Each row is a point on a landscape with many valleys, with its height.
A ball rolls from a point to the lowest of its 2 nearest points, and stops where none of them is lower. Distance is the straight distance between rows; heights are no part of it.
Q10 height 253: [-17  29 -10 -23  24 -47  11 -14  23   2  -8 -25  15  -9 -25 -24  -8  -8
 -16  -4  -7 -12]
Q133 height 444: [-37   9 -14  -4  -9   8 -19   3  27  20  36  16 -35   1 -12 -11   4  20
  16   6  -4  29]
Q200 height 636: [ 20 -47  16  27 -21 -21  24  -6 -26   0   1  33  16   8  11  16   4 -47
  14  16  12  -4]
Q894 height 613: [ 30  -3 -11  30  -9  -3  17  32  31 -33 -20  16   0  19   4 -15   5 -13
   3   2   6 -34]
Q559 height 429: [-14  -4  24  -2   6  -3  -5 -11 -11  19 -13 -39  24  -6  31  -3  20   1
   1  15   1 -13]
Q347 height 587: [  9 -13 -11  39  -6  -8  51  30   1 -21 -18  20  10   7  10 -12   5  -6
   4   2  20 -31]
Q658 height 71: [ 21   7   0  -7 -12 -19  -6  -1 -16 -21 -26  39  22 -25  40 -20   4 -28
 -26  20 -20  -6]
Q416 height 254: [ -7  27  17 -24   2   9  -5 -37 -35 -17   9 -19  22  11 -16  -9 -10 -13
   5 -36   9 -33]
Q774 height 704: [  7 -22 -28  11  11   1   0   5  34  11  -7  18 -33  32  -6   4  17   2
  23   5  -6  23]
Q779 height 589: [ 11   1 -18   3   0  -2  44   5  14  16  15  22 -12 -26 -22 -24 -13  28
 -33   4  16   2]
Q314 height 659: [ 21 -15 -10 -19  14 -10 -23  14   2 -27  -9  18 -15  -7  32  -2  -4  -1
  -1  -3 -21 -17]
Q822 height 92: [ -7 -12  -1 -20  -1 -23 -42  -6  19   2  35 -27 -22  14 -17   5 -14 -12
  26  -8 -14 -15]
Q808 height 291: [  5 -29  -6   6  12   4  10   6   9  19 -20 -38 -12  -9  10  27   2  39
   0  -3  -2  36]
Q857 height 336: [ -7   2 -14   5  15  22  11 -18   0   7   0 -15  22 -32   7  -1  12  -7
 -11  10  10   8]
Q92 height 355: [-16   4  16   6   9 -30  22 -20 -52   9  -9   2  49   7  30 -23   8 -16
   9  -2   3 -38]
Q2 height 311: [ -1  25   0 -14  16  32 -15  17 -30 -32   7   8  14  14   3  19 -19  20
   0 -21  -3 -22]
Q352 height 324: [ -7  12   9 -26  -5 -30  31 -46 -23  17  -2 -10  -1 -30 -37 -11  -5 -10
 -34 -19   8   4]
Q620 height 140: [-14   7 -10 -26  -1 -15 -31 -28   5   3  22   5 -10  20 -29   7  -8 -33
  12   8  -7 -13]
Q637 height 359: [-26  30   4 -33   0 -26   6 -25  -9   0   2 -20  -7 -25 -20  -6 -20  19
 -26 -20   5  14]
Q594 height 538: [ 28 -33  -7   9   1  -8  23   9 -23   5  14  36  -6  -1  13  -7  -6   4
   0 -14   6 -23]
Q932 height 646: [-21   5 -20 -11  11  37   0 -15  -9  14  17  12  -6   4  -5  20  -3  24
   3   2   5  32]
Q321 height 226: [  5 -25 -17   9   7   8  37 -24   7  12  19  -4 -14   8 -12  -4   9  -6
   2 -11  41 -15]
Q207 height 223: [  1 -32 -16 -14   0  11 -33 -10  10  13  26  -9 -28  -5 -12  26  -3  -9
  25  -7  -6  38]
Q13 height 673: [ -3 -11 -15  20  19  29  31  12 -26   1  -8  33   5  -8  43   8   9  38
  -6  -6   5  11]
Q954 height 481: [-51  20   8 -12  11  -5 -14   0   5  18  24 -27  17 -44  29 -39   4  19
  -8  -9  11  18]
Q130 height 332: [-38  60  34 -14  -8 -22 -25   6  -9 -14  -4   6   4  -6  -8 -40   8  -1
  -8 -17 -32  -8]
Q786 height 400: [  0  -8  -1 -13  25 -15  25 -10  -6   8   1 -26  29  24  28 -10 -14  40
  16 -26  17 -37]
Q391 height 751: [  4  -3 -15  -4  18  -6   0   1  15   3  21   7  -1  19  -4 -23   7  -6
  16  -5   2 -43]
Q705 height 452: [ -1 -12  16   6  -7  -5  -7 -15   2  33  21 -22  17 -14  -4 -19  16 -18
   3  22   2 -15]
Q849 height 788: [-18 -18  15  -9   4  13 -20 -16 -14   7  -4   7 -42  34  26   7  16  21
  27 -15   6  13]
Q711 height 801: [  1  -5 -16  15  -5 -33  39 -11   5 -21 -30  14  -3  24 -12   9  -1 -45
   0   4  20 -21]
Q675 height 767: [ 20  -7  -7  19  16  24  19  23   7   6  25 -20  19  29 -35  19 -11  21
  18 -18  15 -18]
Q176 height 568: [  2 -19   0  -9  -1 -18  -9 -23  10  25  -5 -21   7   5  -8  31   1 -24
   1  30  -5  15]
Q257 height 832: [-31  14   3   4   2  -6   2  -6  28  -4 -22  -3 -32  20  16 -26  26   8
   8   4  10 -13]
Q477 height 495: [-25  25   6  -1 -34  -7 -22   8  25  12  21 -11 -15 -12 -36   6 -13  -4
  -8  16  -5  26]
Q890 height 390: [ -8  29  -8  -5   1  14  -8  18  17 -15  13   4  -2 -36  -6 -24 -11   9
 -17  -1  -3   1]
Q40 height 423: [ 22 -20  43  -2 -21  -7 -33  21 -36  22  -5   9  -9   4  10  14  -8  12
   0   6 -29  18]
Q950 height 399: [-24  25   4  -5   5  23  26 -34 -45  -6 -19  12  11  -6   4   5  13   7
 -17 -30   8  20]
Q490 height 281: [ -8  -5 -12  -9   0 -10  13 -38  22   6  19 -13 -27 -17 -19 -28   5 -18
  -6 -11  29 -23]
Q979 height 571: [ 39 -21 -20 -10   7   1  -1  19  14  -4  15  -9   1 -15 -28  23 -27   6
  -4   0 -13  -1]
Q547 height 649: [-10   6  27  -4  -7  -4   7 -16 -36  -6 -32  -9  -3  29  14  34   2  -8
  -5   0  12  -3]
Q602 height 564: [ 10   2 -34 -11  23   7  -1  -6 -13 -19   3  19  19   5  -2  31 -12 -27
  -2   3  -7  -6]
Q863 height 65: [-16  40   5  16   2  34   1   5  12 -27 -13 -19   5  18 -33  -2  13 -13
   5 -11  10  -8]
Q265 height 370: [-12  17  -3 -16   9 -12  24 -25 -37   7  -8  15   6  -1   6   6 -10   9
 -19 -11   9   2]
Q19 height 675: [  7 -16 -17 -15  -2  10 -11   3   7 -12   8  28 -37 -22  16  -6  -7  16
  -4 -11  -3  14]
Q296 height 262: [-20  31   7  10 -11  -6  28 -22 -14  22 -21   6  27   2 -37  -5  27 -23
 -11   3 -11  29]
Q840 height 215: [-11   9  10 -23 -10 -27 -56  37   6  -5  14  -3  -6 -11  12  15 -24   7
   4   7 -42  10]
Q295 height 614: [ -2  17 -26   1  -1  -5  31 -11  23   8  -1  28  -3 -47 -16 -36   1   2
 -35   9   6  26]
Q953 height 563: [  9 -10  -7  21  -6 -21  53  11  -4  10   1  21  -2  -2  -3 -20  -4  12
 -14  -2  22 -29]
Q752 height 782: [ -4   1   7   2  -9 -13  27 -38  -3  40  18 -25  14  16 -45   9  -3 -13
  -4  14  24  -1]
Q470 height 168: [ -1 -11  13 -10  -1  -6  -9 -12  12 -15   4 -38 -12 -29  19 -23   7 -13
  -4 -10  17 -36]
Q15 height 424: [ 20   0  47  29 -34  29  10  11   0 -11 -16  -8  -5   9  -8  11  10 -10
 -13   5  29   1]
Q684 height 621: [ 11   1 -11  11  -2  18  16  19  -8  13  17  38  -3  21 -23  21 -13  13
  -2   5   4  11]
Q447 height 631: [ 20  15 -39  12   3   9  33   4  23 -13  -7  19  25 -42 -15 -14  -6  -5
 -33  13   4  17]
Q9 height 611: [ 27 -13   3  37  -7   8  22  33 -10  10  -7   6  48  -2   1  27  -1  -6
  -3  25  -7   9]
Q735 height 736: [-34  39 -14   1  10   8  -8  -6   0   8 -11  34  -1  36   4 -17  21   2
  15  15 -11   9]
Q493 height 512: [ 15 -24   0  18   3  19 -38  21  15   4   5  -7 -17   7   5 -10  15  -3
  35  -3 -17  12]
Q588 height 251: [-14  33  24 -15 -12   6 -47  27 -11 -27   7  12  -4  -7   7  -2 -16   1
  -5   0 -30 -15]
Q497 height 484: [ 11   2  28  29 -26  38  17  19  -6  17   9  -5  14 -27  -7 -11   7  25
 -22  12  17   5]
Q53 height 179: [  9 -30 -16  20  17  10  26   6  16  11  -3 -10 -19  13  10 -15  23  16
  15 -15  20 -11]
Q422 height 550: [  2   5   0 -12 -14 -40  -7 -17  19  12 -27 -17   7  -7 -14  10  -3 -34
 -17  39 -14  14]
Q538 height 422: [-17  19  23   3   9   6   4  23   7   3   3 -39  16  -9  12 -18  -3  51
  -4  -6   4 -16]
Q87 height 145: [-32  17 -31 -40  21 -16 -13 -27  18   1  15 -37  14 -13 -14   8 -24   4
   7  -7  -1  16]
Q855 height 823: [ 11  -9  -9   0 -18 -29  27 -16  19 -13 -38  10 -36  16  -7  16  -4 -18
 -21   9  19   4]
Q129 height 337: [  3  14   0 -17   2  10  11  -7 -25 -12  16   9  -8   7 -18   7 -25  16
 -12 -22  13 -23]
Q586 height 603: [ 21  -4 -26  10   8  23  25  29 -16 -15   3  50   9  -3   2  22 -19  15
 -12  -5  -1   5]
Q662 height 633: [ 50 -26   2  21  -3  36   7  24 -15 -27  -2  13  20 -25  29   1   4   5
  -9  -7   3  -8]
Q916 height 285: [ -8  21 -12 -24   8 -47  28 -36  -6  16   4  -3  13   1 -36 -19 -14 -12
 -15 -10   2 -16]
Q199 height 647: [ 17   1 -30  21  -4  34  16  20  35  -3   4  12  16 -26 -14  -8   3   7
 -12  24   2  24]
Q81 height 144: [ 12 -32 -11  16  28   7   2  14  18  15  -5 -39  -2 -16  28 -20  21  25
  21  -9  -2   3]
Q882 height 308: [-19  19  -8  15   5  16  25 -27 -10  37   4 -12  38 -21 -21   2  15  -5
 -14  18   3  30]
Q856 height 167: [ -5  20  -8  -3  11 -25   0   3 -31  -1 -10  43  38  -3  22 -18   6 -29
  -5  15 -24 -22]
Q980 height 624: [ 24 -15  -2  24   6  10  29  34 -29 -12  -2  11  45 -18  19  11 -10   2
  -7   3   1 -23]
Q887 height 365: [ -7  21 -26  -1  33   8   9  21  31 -10   4  -2  17 -16   2 -29   1  15
  -4   1   0 -17]
Q357 height 194: [ -8 -18 -29   0  22 -13  11 -25  35  19   0 -37  11  -3   3  -5  17 -19
  10  18  13 -10]
Q589 height 727: [  0   4 -35 -13  10  -9 -15  -4  49 -36  -9   4 -27  -6  -1 -14   3 -29
   4   2  -1 -16]
Q431 height 385: [ 18 -22  11  28 -11  25  21   8   3  -6 -18  -6   3   0  10  16  15  -6
  -7   3  22  10]
Q521 height 813: [ 36 -36 -33  20  19  17  -3  15   8  -7  17  35   0   3  18 -24  15 -13
  27  -7  -6 -14]
Q614 height 196: [-22  41  15   5  -8  10  14  -4 -19  -8 -32  25  21   5 -15 -14  43 -24
  -4 -13 -23  12]
Q177 height 761: [ 10 -18 -23  17  23  15  13   1  12  19  35  -9  15  34 -20  -7   8   3
  34 -11  15 -24]
Q329 height 815: [ -5 -14  20  18  -7 -11   6  -4  20   9 -28 -12 -30  47   9   4  28  -7
  16   6  14  -7]
Q914 height 544: [  0  14 -30   8  21  26  -4   3  -6  -7  18  31  33   3   0  -7  11 -31
  13   9  -4 -17]
Q694 height 280: [-14  36   0 -12  16  21   2 -21 -24 -16  -7 -19  51  22   2   0  -8   1
  20 -30   2 -19]
Q965 height 386: [ 30 -17  39  -1 -36 -11  -8   7 -13   2 -12  21 -25  13 -10  26 -14  -1
 -16  11  -4  20]
Q860 height 110: [ 22 -34  22  -5   6   6 -21   6 -13 -13 -20 -32 -14  -1  33  17   6   4
  10 -13  -4  -7]
Q529 height 740: [ -5  -3 -14  -8  17   1 -23   3  35 -29   4 -12 -22  14  12 -15  12 -18
  23 -10  -2 -39]
Q441 height 476: [ 18 -18  -3 -16   2 -24   1   8  11  14   6   2   4 -40  10  -9 -14  15
 -24  16 -11   8]
Q495 height 760: [ 32  -9   0  -7 -28 -10 -16 -15  14 -36 -12  16  -7   0  -4  -6   1 -48
 -12  13   6 -11]
Q837 height 358: [  1 -17   2  19   7  43   8  -5  -4  -3 -21 -26  17 -24  34  25  21   3
  -9  10  11  20]
Q58 height 656: [ 13  -6  -1  14 -16 -18   3  29  54  -9 -18 -27 -28   0 -18   6  -6  23
  -6   8  -9  10]
Q536 height 493: [  8 -13  24  11  -7  41 -34  20  -6 -11  13   0 -29  12   6   3   7  12
  27 -21  -2   8]
Q799 height 523: [ -6  29   9  -1 -34 -22 -20   4  26  -2 -16   0  -4  -6 -33   0  -8 -25
 -15  31 -20  19]
Q468 height 261: [-10  26  28   3 -19  -2 -17   1 -12  15   3  15   4  24 -17   0   1  -7
  -1  21 -12  -8]
Q596 height 296: [ -5  18  -3  -5  27  11   7 -10 -41 -25 -19 -21  50   3  21  24  -2 -10
   2 -18   0 -19]
Q125 height 288: [-30  39  24 -25   3 -19 -18 -22 -17 -22 -23   1  -7  -1  11 -36  19 -13
  -2 -26 -16 -16]
Q290 height 393: [-16  -1  10 -27  -3  12 -33 -20 -27  -7  -2 -25   6 -31  18  31  -8 -13
  -8   4  -7  16]
Q204 height 582: [ 25  -2 -31  18  -7   3  27  20   9 -32 -18  42  10   2   3  13 -10 -13
 -12  12   4   7]
Q667 height 352: [-24  24  15 -13 -27   7  -8   6  -2 -24   1 -22 -38 -26 -12  19 -27  22
 -23 -23  10  14]
Q292 height 421: [-49  43  21 -16  -1 -19   6 -25  -5  19   5  14  -8   3   1 -59  11  26
  -6 -12   0   8]
Q839 height 581: [ 31 -21 -16  11   9 -10  -1  24  32  23  12 -24   7  -8 -26  -2  -4   7
   6  12 -16   3]
Q772 height 590: [ 18 -19  14   8   0 -35  15  11   3  23 -16 -21   2  12   0   5   2   7
  -2  10  -2 -18]
Q163 height 166: [-11 -33 -13  -8  28  -2  -3 -19  18  24  12 -42   3 -22  26 -16  19   8
  16   2   9  -1]
Q254 height 440: [  5   3  29   3  -5   4 -35  33 -16  18  13 -13   9  14  -5  13  -9  30
  14   6 -31   0]
Q820 height 216: [ -5  15  21  -9   2  10   1 -24 -20 -19  10 -29   4 -27  -6 -31   8 -16
 -11 -29  18 -41]
Q115 height 612: [ 10 -35  26   8 -20 -25  17 -21 -36  19 -11  30  -1  14  16  31   1 -30
  -7  19   7  14]
Q324 height 637: [ 11   9   1  25  -6  -4  22  39  32 -16 -37  -3  -5  12   3  -1   5  20
 -12  10   0 -11]
Q244 height 842: [-12   2 -13  -6 -12 -19  14 -15  25   1 -40  12 -35   3   5   9   5   3
 -20  21   2  36]
Q867 height 456: [ 19  -9   3  -3  -6   1  13  15  -8  -3 -19   6   6 -31  23  16 -11  24
 -32  12  -9  19]
Q233 height 803: [-37  27  17 -20  -8  -8  -3 -37 -12   1 -24 -33  -7  11 -17  14   6  -8
  -2  -6   3  22]
Q613 height 134: [-23  21  17   8  -8  21 -20 -14  19  -9  24 -26  -5  34 -28  -5   5 -11
  26  -6  13 -20]
Q659 height 601: [ 13 -25   7  34   5 -18  33  24  -7  24 -13 -24  38  17  -2  27   1   1
  10  16   1  -2]
Q376 height 236: [-20   6 -23   3  12 -21  26 -18  26  34  -3  -7   2  22 -10 -11  14   6
   4  20  13   6]
Q902 height 773: [  1  10   5   2  -4  11  14  -7  -1  20  26 -30  21  13 -43  16 -17  12
  -2   2  17  -5]
Q27 height 511: [ 21 -21   4  -5  12  15 -28  18 -14  13  34   5  18 -31  20 -20   0  11
   8  -1 -18 -13]
Q997 height 121: [-12   1  -9 -22  11  -6 -25  -2  24  -5  16 -49   4   2 -13  18 -11  -4
  15  -3  -3  -9]
Q763 height 217: [-11   8   7 -11  11 -39   5  -4  31  -8 -20 -43  -9 -11   6 -20  -2   2
 -12   3   7 -32]
Q915 height 290: [ 26 -28   0  -1  -9  38 -13   4  11 -22  26  -5 -26 -16 -18  14  -8  -4
   4 -20  17   5]
Q269 height 457: [ 23 -15  15   5  -2  -9   9  31   9  16  14   7   9 -46  18 -44  -6  35
 -25   7  -6  -1]
Q354 height 287: [  0  42  16  -7   4  14 -20  25 -29 -40 -26  11  16   5   3  14 -15  -1
 -15  -7 -20 -20]
Q222 height 657: [ 40 -31  24  10 -15  -8   0   1  -7  -6   1   0  10  14  -7  29  -3 -41
   8  10   8  -9]
Q517 height 181: [-18  16   4   1 -23   8 -52  34  22  -3  37 -21  -1 -13   0   7  -8  -2
  17  -1 -23   9]
Q310 height 427: [ -3  23   8   5   5  38  16  -6 -42 -27 -12  20   5 -16  16  -9  10   0
 -16 -27  14  -9]
Q220 height 638: [ 12   1 -14   2  10 -16  11  24  -1  17  12  30  -4  49 -27  14 -22  33
  12  -5 -15  -2]
Q514 height 411: [-39  36  -5  -8  -6   3   0   5  20  -3   9   3 -32   7 -19  -8 -14  40
  -6  -8   4  16]
Q312 height 170: [-45  12 -22 -31   3 -25 -20 -17  15  11  -3 -28  -9 -19   7  22 -11   4
  -4  10  -9  45]
Q230 height 634: [-16   8  -3 -28   8  30 -13 -38 -27   6  21  -2  10  26 -11  38 -22  11
  12 -12  12  20]
Q587 height 147: [  4   2 -13  -9  10  17 -39  29  24 -24  20 -23   6  -9  -7  11 -11  -3
  17  -5 -15 -17]
Q804 height 525: [  4   4  -4   3  10  41 -18  10 -10  -4  29  17  23 -17  13 -21  10  -4
   7   5  -3 -24]
Q100 height 189: [-15 -10 -27 -33  14  13 -37 -26  -3   5  32  14 -10  11  -5  24  -8 -15
  23   3 -11  17]
Q325 height 463: [-14  15   5  11  -1  16  20 -10 -28  -9  -6  36 -13  18  19 -20  16   0
  -1 -12  21 -20]
Q139 height 730: [  3   6   2   6 -28 -11  -8 -25  34 -17 -21   9 -24  14 -18 -12  17 -56
  -2  16  13   0]
Q193 height 632: [ -4  14  27  16 -12 -13  17  13 -43 -15 -41  15  24  25  10  40  -4 -21
  -6  15  -2   3]
Q698 height 693: [ 11 -17 -13 -21 -28   0 -24  -8  18 -23   3  29 -49  -7  -6   8 -11 -10
  -6   0  -3  25]
Q117 height 344: [ -3  26 -31 -12  36  10  17  -5   0 -19  18   4  20  -9 -12 -26  -6   3
  -5 -25   9 -29]
Q47 height 623: [ -3  -1   7  -7   8  18  -1  -5 -17   1   5   1   4  56  -8  44 -10  20
  28 -15   9  11]
Q403 height 497: [-35   7   5 -14  -6 -24  -5  -1  12  32  29 -32   5 -43  -3 -17 -14  27
 -17   7   6  27]
Q503 height 323: [-14  -3   7  -8 -20  24 -17   4   2  -8  28 -13 -33 -12 -14  17 -14  13
  -1 -16  13  16]
Q240 height 604: [-17 -15 -12  13  22  19  21 -29 -15   1   4  -7  26  41  13  33  13 -13
  35  -8  27   2]
Q36 height 119: [-21 -16  21 -20 -15 -16 -26  -8   0   7  28 -40 -24 -23  17  -7  -4   6
   6 -18  11  -8]
Q291 height 522: [ 49 -38  -9   0  14   8  -9   6 -24  18  34  14  -2 -17  -3  -8 -16   4
   8 -16 -14  -4]
Q556 height 200: [ -9  28   7  -8 -11   1 -19 -17  -9  14  25  22   8  29 -50   4  -5 -34
   7  17  -7  -4]
Q465 height 607: [ 22   2   8  20 -18  -5  17  33 -11 -37 -33  33   6  22   4  26 -10 -17
 -10   8   5  -6]
Q417 height 438: [ -1   2  17  15  -2   2  -7  47  25   8   3 -18   4 -37  23 -29   2  43
 -11   7  -7   6]
Q516 height 653: [ -2  15 -12  -6   2 -37  14   8   9  15   6  39 -12  29 -20 -13 -14  12
  -6  12 -12 -17]
Q165 height 160: [ 25   8   9  -6  -5 -32 -10  25  -2 -26 -37  10  22   1  25   2  -8 -19
 -15  19 -24 -29]
Q652 height 588: [ 21 -44   8   2 -11 -14  -4 -30 -12  26  -7   9  -3   3   8  38   4 -26
  -2  20  -3  36]
Q116 height 645: [ 25 -16 -10  -7   4  16  -3   3   4 -40 -19  -6   4 -33  36   1  -1  -6
 -17  -6   6 -11]
Q998 height 576: [  7   4   8  -1   6 -38  16  13 -16  20  -6   6  31   4   7   0 -13   5
 -14  17 -13 -25]
Q946 height 232: [-17  23  -2 -19  19 -26  -2 -27 -22  -8 -18  16  11   4  22 -23  15 -29
   1  -6 -12 -21]
Q918 height 697: [ -1  -4  23  -1 -17   2 -26 -16  17 -22  -7 -16 -30  21  -3   7  13 -40
  13   1  14 -20]
Q440 height 530: [ 50 -23  -1  31   7  12 -18  32  -9  -8 -22   3 -17  10  16 -11   0  11
  19 -14 -13  13]
Q568 height 204: [ 27   5  26   7 -10  -6 -18  26  -9  -6  -8  -8  37   2   3  12  -6 -24
  -6  23 -21 -28]
Q365 height 685: [ 16 -21 -14  10   5 -13  14   3  37   2   2  -3 -43  34 -32   1  -6   8
  14 -13   9  -9]
Q756 height 781: [ 24 -22 -19  -5  -6 -27  14 -24   2 -18 -11  18  -2  -1   6   1  -2 -57
  -6   5  14 -28]
Q144 height 799: [ 33 -43 -30  10   3 -16   7  -2   6 -21  -6  38   3  14  21   0   9 -42
  20   1  -1 -13]
Q160 height 322: [-13  -5  -5  12  18 -17  24 -16 -29 -15 -29  -7  30   7  31  11  12 -28
   6  -2   9 -22]
Q691 height 295: [ -8  30 -10 -26  12   9 -32  12 -20 -13  10  50   1  -8  11  -2 -15   3
  -6   8 -28  -1]
Q958 height 339: [-29  53   2 -17  12   7 -20   5 -20 -12  -1  40  15  -6  -3 -36  12  -3
  -3  -7 -31   0]
Q343 height 412: [-18  17  27 -13  -6  -6 -22  -1 -14  -3  -7 -33  15 -28  11   1  -4  -2
 -10   5  -5  -6]
Q938 height 321: [-11  11 -31 -24  28  -2  13 -22  19 -12  27 -16  -4 -39 -17 -31 -11   1
 -13 -22  19 -15]
Q119 height 757: [-37  27  10   9  -4  23  11 -26 -21  11 -19  20  -6  36   3   6  26   1
   5   6  10  27]
Q725 height 577: [ 18 -32 -29   0  16 -11  23 -12  -7  -9  -2  14   1  15  -3  46 -15 -24
   8  -4   7   4]
Q607 height 859: [-13   6  -6   4 -25   4  16 -30  12   5 -30   9 -16 -31   5  -8  15  -4
 -30  20   8  53]
Q377 height 256: [ 28 -36  -9   2 -16  21 -27   2  28 -17  12 -20 -27 -11 -15  21  -4 -13
  17  -9   5  42]
Q728 height 383: [-48  46   3 -24   2 -13   0 -11   4  -1  15  -6  -7 -15 -15 -33 -17  34
 -12 -29   2  20]
Q258 height 428: [ 24  -2   9   2 -24   0   4  17 -13   1 -18  38   0  -3   2  26 -17  15
 -27  24 -13  30]
Q891 height 213: [-34  32  26   5 -21   3 -18 -19   2   5   9  -1 -16  12 -18 -30  18 -16
   6   0   2  -8]
Q249 height 203: [-38  20 -21 -22  -9  -6 -31  14  21  -4  16  -3 -18 -28  14   7 -12  10
  -5  -1  -6  39]
Q423 height 545: [ 42 -43  -9  25  18   9   9  20 -29 -18 -20  13  -7  10  32  18  -1  -4
  21 -28   0   7]
Q361 height 510: [ -2  17 -13   7 -11  12  12 -13  -4 -17  -6  60 -24   2   1 -27  15 -22
 -10  -4  11  -6]
Q674 height 465: [  3   7  51  21 -31  38 -21  24  -5 -19  -4   6 -22  16   4   3  10   6
   1  -4   3  -5]
Q749 height 562: [ 44 -29 -31  -5  24 -10  12  21   1 -10 -11   3  -4 -14   3  28 -26  22
 -10 -14 -17  12]
Q76 height 477: [ 14 -19   6   2 -22   0 -30   1  14  27  32   3  14 -29  -9 -20   5 -17
   6  34 -17   7]
Q463 height 553: [ 41 -45 -26  18  33 -14  12  11 -32  11 -10   5   3   4  19  18 -17  10
  18 -18 -14  15]
Q552 height 269: [-17   0 -21   0  19  -3  20   1  25  19 -10 -19  -1  -1   7   2   9  35
  -6  12   6  19]
Q510 height 382: [-21  11   0 -21  19 -17  12 -37 -26  14  -6  -4  38  20  38 -22  -4  14
  13 -17   9 -22]
Q988 height 453: [-16  18   6  -5   0   7 -29  21  14   8  12 -28  12  35 -21  24 -15  33
  25   6 -22   8]
Q148 height 425: [ -4  25  23   9 -26   4   2   3   4  -3   2   4 -10 -29 -16 -33  -3   2
 -29   1   4  -6]
Q300 height 683: [  1 -13 -20  21  26   6  31  24 -18   8 -12  15  14  22  25  16   3  39
  17  -8  -2   8]
Q502 height 496: [ 27 -17  18  14 -18   0 -38  32   7  21  36  -7  13 -24 -10 -27  -5   4
  14  10 -31   2]
Q981 height 460: [ -9  24  32  19 -25  34  16   0  -7   2   0 -31  -3 -33 -26  -8   1  14
 -26  -4  24   8]
Q131 height 669: [  8  -1 -32  -5  10 -24  29  -1  20  -1   8  20 -18  28 -33   9 -19  -2
  -3  -5  12 -20]
Q91 height 312: [ 27 -40   9  12  -8 -12  10   2  -2  42  -5 -18  -8 -18   0   2  -1  23
  -7  10  -6  33]
Q851 height 591: [  8 -39 -14  21  23   3  17 -11  -8 -10  -2   6   7  30  14  42  14 -34
  35  -4  16   6]
Q994 height 470: [-12  -2  -5 -14 -15 -18 -24   7  13  31  43   9 -20 -15 -20  -7 -15  14
   2   9 -15  20]
Q405 height 676: [ 25 -14  15   6 -13  -3  -9  -2  21  -6  15 -17  -9  14 -29   5  -2 -32
   9   2  13 -31]
Q886 height 721: [-24  17 -31   5  15  12  -6  12  31   7  -8  22  -9  36  -4   4  15  14
  18  21 -15  18]
Q402 height 775: [-30  12  21   2  -3  37 -15 -14 -15 -14 -13  12 -27  42  16  15  19   3
  17  -6  15  14]
Q203 height 660: [-10 -11   1  12   1  41  10   1 -16  15  -3  19 -14   1  23  10  17  36
   1   0   6  32]
Q141 height 458: [-42  19   9 -10   3  -8  -9  -8   6  20  11   5  -9 -20  23 -44  16  16
  -4   7   3  14]
Q285 height 710: [  3 -12 -16 -12 -15  -8 -29  10  40 -34   7  -4 -49  -3  -5   5 -13  -6
   7 -16  -6   3]
Q578 height 506: [ 40 -19  34  32 -30  22 -14  33   2  11  13 -12  17 -18  -4 -11   6  10
   0  12 -10   7]
Q575 height 615: [ -5 -14  13   6  13  13   1  -9 -19   9  -2 -15  13  49  18  18  12  12
  36 -12  10  -9]
Q927 height 529: [-12  -8   1  -2   7   0 -34  15  19  14   0 -10  -2  -1  22 -11  21  -1
  21  19 -23   8]
Q146 height 131: [-36  53  16   4  -5  29  -8  -1 -10 -11 -17  -5  12  -1 -17 -12  24   2
   1 -11 -12  20]
Q241 height 800: [  3 -19  15   2  -2 -20   6  -5  -7  20 -15  12 -37  44   6   7  10  16
  14  -6   0   3]
Q606 height 375: [  5  -4  12  -2 -12  33 -11  -6  -7 -20 -20 -31  16 -41  14  29  -2  -7
 -20  10   3  24]
Q56 height 410: [ 10  -4  12  -9  21  -3   2  22  -6   2   9 -25  11  11  11  -1 -12  52
   8 -21  -9 -26]
Q609 height 546: [ -4 -25  -8 -11  21 -20 -18  -7   0  37  13   5  -9  14  19 -16  14  11
  26   7 -18   5]
Q127 height 793: [-28  12  13  -4 -15  -9  10 -31   8  26  -3 -41  -6   0 -25   4   2   3
  -8  10  19  18]
Q57 height 560: [  7 -20   6  -5   4 -39   1  -2 -17  53  10  21  12  10  14  -9   3  12
   2  24 -23   1]
Q308 height 343: [ 25 -30  36  -3 -32 -25   7   0 -16  35   2   1 -23 -10 -12   6 -15  21
 -23   8  -3  12]
Q688 height 79: [  8 -42  21 -18  -9   7 -23  -9 -21   3   5 -32 -27 -32  28  15  -1   7
   4 -17   2  11]
Q384 height 549: [ 15  27 -25  11  -9  16  13   9  10 -45 -13  47  -4  -6 -12 -21  -1 -25
 -15  -8   5 -15]

For each start below, name the point where the ball stops.
Q659: Q837
Q578: Q81
Q402: Q204
Q13: Q27
Q441: Q81
Q177: Q837
Q749: Q837
Q254: Q81

Call two points neighbours if one is among the 2 nearest of the other. Go from one point of each pair to the other, from neighbour to neighbour, staying as low as possible. Name the highest point that can't be avoided.
Q588 / Q863: Q468
Q81 / Q837: Q988
Q658 / Q588: Q958
